Each scene shows the same named points in several views. A view is turned or mirrored, and shifted as a whole, has a little noise and may leave points out.
In the rows, 128 means zero.

Scene 1
View 1
Q769: [128 142 111 151 185 133 130 140 114 108 116 103 118 112 119 109 155  99
 156 113 121  97 158 121  93 106 117 103 103]
Q540: [ 97 159 113 151 136 143 138 127 137 133 106 104 106 114 127 120 140 124
 114 138 106 121 145 116 117 115  90 130 122]
Q232: [110 151 107 165 112 126 145 111  97 159  90 107  97 136 109 130 162 149
 135 167 100 120 110  84 122 104  97 131  97]
Q999: [126 159 104 162 128 131 148 133 129 141  90 111  90 110 122 126 166 141
 143 147 103 115 119 111 131 129  82 108 108]
Q510: [124 158 121 130 157 131 109 140 152  99 141 116  84 109 163  84 130 109
 133 126 110  88 179 134  97 127 103  45 134]
Q438: [125 167 105 149 144 124 120 133 129 127 113 119 115 120 120 103 151 115
 136 146 102  90 145 136 110 126  83  95 121]
Q401: [121 165  85 154 156 129 141 133 116 122 116 107  88 103 123 104 156 111
 165 136 105  95 149 109 106 100 110 108 107]
Q465: [114 151 113 161 149 131 133 125 111 138  97 109 137 131 100 125 159 116
 127 142 111 107 132 121 108 112  91 142 106]
Q557: [108 149 126 147 119 122 114 112 108 139 114 113 105 145 126 108 135 133
 120 165 103 102 140 103 105 108 103  99 114]
Q524: [124 144 127 151 123 120 118 118 110 139 105 114 109 143 123 114 149 141
 128 157 106 102 130 109 108 122  93  86 108]
Q325: [131 158  97 165 140 120 135 128 104 140  96 113 108 123 106 117 171 128
 159 152 104  94 124 113 113 116  91 109  99]
Q402: [130 141 130 148 150 125 115 133 122 124 112 111 122 133 123 109 148 120
 130 135 112  99 145 128 101 125 100  86 113]
Q474: [104 143 114 167 128 142 156 121 113 149  86  96  97 119 113 141 158 142
 127 143 110 135 115  83 123 105 102 148  97]
Q482: [104 166 122 145 129 147 136 136 166 130 107 111 102 106 142 118 137 133
  97 139 101 123 145 135 129 140  67 109 136]
Q42: [100 164 108 151 125 140 141 126 138 138 107 107  90 111 135 117 141 133
 117 148 100 121 138 107 124 113  88 122 120]
Q268: [139 113 142 155 169 120 110 126  87 120 109 107 140 150 107 115 157 114
 143 127 128  93 142 108  82 111 126  92  89]
Q95: [100 204  72 148 142 124 121 130 131 136 121 126 147 118  98  94 145  89
 129 162  87  75 157 163 111 104  67 148 135]
Q13: [106 149 107 145 149 137 140 127 124 109 129  96  50  98 159 101 134 124
 153 127 112 111 162  80  99  94 134  78 110]
View 2
Q95: [114 164 109 102 141 158 106 160 111 113 140 167 104 146 100 171 154 154
 170 152 140 136 109 137  96 151 107 128 121]
Q540: [141 175 125 119 161 129 110 150 125 125 127 154 150 123 110 129 132 161
 151 141  96 103 127 130 108 135 113 118 159]
Q325: [146 163 156 131 130 119 128 147 132 121 148 163 138 151 126 151 151 135
 128 125 113 110 117 104 116 178 113 113 173]
Q401: [158 182 124 136 132 138 108 157 123 164 143 157 137 155 116 141 145 125
 145 144 114  98 124 100 125 170 109 118 166]
Q42: [144 174 118 128 166 123 110 136 121 124 130 161 147 128 111 133 121 163
 142 148 102 101 133 120 109 137 115 115 169]
Q482: [135 163 128 105 169 114  92 129 116 112  99 151 141 122 101 109 119 167
 155 150 107 107 129 141 115 132 114 123 147]
Q510: [147 176 112  95 143 131  73 142 109 179  86 130 136 139  96  97 158 138
 135 158 132 120 133  90 170 143 109 138 145]
Q438: [136 163 137 108 139 129 104 149 122 128 122 150 131 142 110 135 158 143
 137 138 123 121 120 110 130 159 112 125 148]
Q268: [153 168 169 114 120 131 131 190 146 144 140 127 167 124 129 125 201 132
 114 104  89 108 120  89 147 154 109 120 164]
Q524: [138 161 145 114 147 112 124 138 132 116 129 148 150 128 122 136 156 160
 107 124 109 120 127  93 139 147 114 115 173]
Q474: [156 175 145 148 159 114 137 148 140 113 155 164 167 125 131 141 120 156
 139 126  73  81 131 126  92 149 115 100 188]
Q402: [140 163 149 107 137 124 109 160 129 133 120 136 148 127 115 120 171 145
 126 125 108 116 123 104 144 149 113 123 155]
Q13: [173 195 103 140 149 131  97 143 119 195 127 143 162 135 114 113 131 136
 128 157 103  89 145  80 147 143 111 117 189]
Q999: [147 163 150 134 147 103 115 127 128 113 131 165 142 144 120 134 122 144
 135 135 106  98 123 119 108 172 116 109 178]
View 3
Q465: [133 137 122 136 151 132 153 112 105 122 116 114 131 140 157 146 143 113
 134 140 153 135 116 161 174 150 118 142 131]
Q401: [130 134 137 136 144 108 147 115  86 116 133 143  92 113 139 112 142  95
 127 141 145 123 115 127 142 142 113 130 101]
Q325: [144 111 123 146 137 104 153 117 121 122 122 129 113 136 150 125 137 103
 141 136 143 130 108 133 159 150 128 145 127]
Q540: [125 153 133 129 145 116 126 118  91 118 121 122 132 141 141 150 141 111
 106 141 147 118 149 159 160 149 127 119 118]
Q13: [133 154 162 135 128  85 120 109  59 115  97 155  86 112 123 111 152 107
 108 148 143 109 136 116 123 150 125 125  73]
Q232: [147 136 142 155 117 102 144 140 117 131 112 120 125 163 159 141 139 123
 137 139 152 142 128 142 171 152 170 143 118]
Q438: [138 116 114 134 151 114 131 102 113 125 118 122 126 118 134 124 144 100
 119 131 135 111 129 141 147 154 102 121 130]
Q482: [123 142 123 119 148  99 106 104 106 110 127 124 147 140 126 163 135 105
  87 141 136 100 173 156 154 155 121 107 133]
Q402: [143 124 121 132 150 111 127  86 103 123  83 122 130 124 136 133 152 116
 123 140 139 113 124 144 148 163  97 136 125]
Q769: [127 137 131 122 163 118 151  81  76 109 102 140  97 109 142 124 146 103
 134 146 148 120 102 143 145 151  84 148 107]
Q510: [139 126 125 124 154  96  99  72  84 115  89 139 112  89 106 109 155 100
  90 137 125  86 145 123 114 161  74 105 107]
Q524: [155 119 127 148 131 103 125 108 119 132  84 118 134 140 140 132 149 124
 125 135 139 122 127 137 152 163 127 134 124]
Q474: [130 154 151 141 127 100 150 130  98 113 118 131 122 166 159 161 136 120
 131 150 159 140 134 152 175 149 164 150 112]
Q557: [152 132 131 150 127 117 120 121 104 141  82 109 135 137 141 123 158 128
 119 133 141 126 134 141 152 162 131 122 113]
Q999: [134 124 134 137 133  80 135 118 122 107 139 139 122 152 144 156 126 100
 120 144 139 118 145 136 158 151 149 135 130]
Q268: [149 126 128 141 151 124 151  73  92 126  54 126 116 128 154 127 160 129
 152 143 150 131  88 146 155 166  93 167 115]
Q95: [126 124  96 130 165 165 141 136 114 138 169  95 136 107 140 113 142  86
 113 118 143 124 128 165 164 136  92  90 137]
Q42: [130 147 137 136 133 103 122 126  97 118 127 126 129 141 139 146 139 110
 105 141 144 119 154 146 156 148 140 115 115]
View 4
Q999: [140 137 112 163  87 117 143 139 122 138 164 118 122 143 131 118 119  96
 126 142 139 135 184 127 117 139 117 110 128]
Q95: [134 115 142 151 160 102 124 112 168 149  97  91 158 155 127 133 140 120
 120 113 125 172 179 116  97 126  99 155 139]
Q524: [160 150 118 167  90  96 113 128 138 142 125 124 112 127 127 105 126 100
 124 167 142 145 182 113 111 154 136  96 143]
Q474: [124 137  84 165  67 120 136 147 117 153 149 129 114 125 114 105 126  97
 129 149 158 128 186 130 104 118 128 126 109]
Q232: [139 159  97 167  64 107 140 152 125 159 141 126 132 123 107 105 124 103
 140 162 138 145 196 120 109 118 134 119 119]
Q268: [181 140  90 140 108  76  84 146 140 137 112 141 111 108 148  93 151  78
 104 198 148 161 157 129 111 167 125 121 117]
Q325: [161 143 109 148 102  95 133 146 133 142 150 119 139 133 134 119 127  94
 123 161 124 159 182 125 121 145 116 121 124]
Q438: [157 124 127 154 126 100 117 119 146 134 128 112 120 142 141 122 132 104
 113 144 136 150 172 121 109 156 115 115 142]
Q482: [119 112 125 177 108 133 120 103 136 129 134 112  94 156 132 112 130 105
 112 113 167 115 174 121  95 141 117 106 145]
Q557: [160 145 111 162  89  88 113 128 141 152 108 128 112 117 116 110 128 110
 129 170 144 147 184 116 108 148 142 107 142]
Q402: [163 129 115 156 116  95  99 123 143 131 120 125 105 131 145 105 138  92
 107 163 149 144 165 123 105 165 120 109 137]
Q465: [135 137 102 155 111 105 112 144 142 141 121 119 136 133 130  97 146  87
 119 150 146 157 173 122 100 130 112 137 112]
Q769: [172 105  92 129 131  87 104 135 136 140 130 132 108 122 151 128 140  90
  97 163 147 150 148 147 113 164 106 141 112]

Which points are out of place in each view (at most two, in the order of its rows)? Write - if all are in place.
view 1 | -
view 2 | Q95
view 3 | Q999
view 4 | Q474, Q557
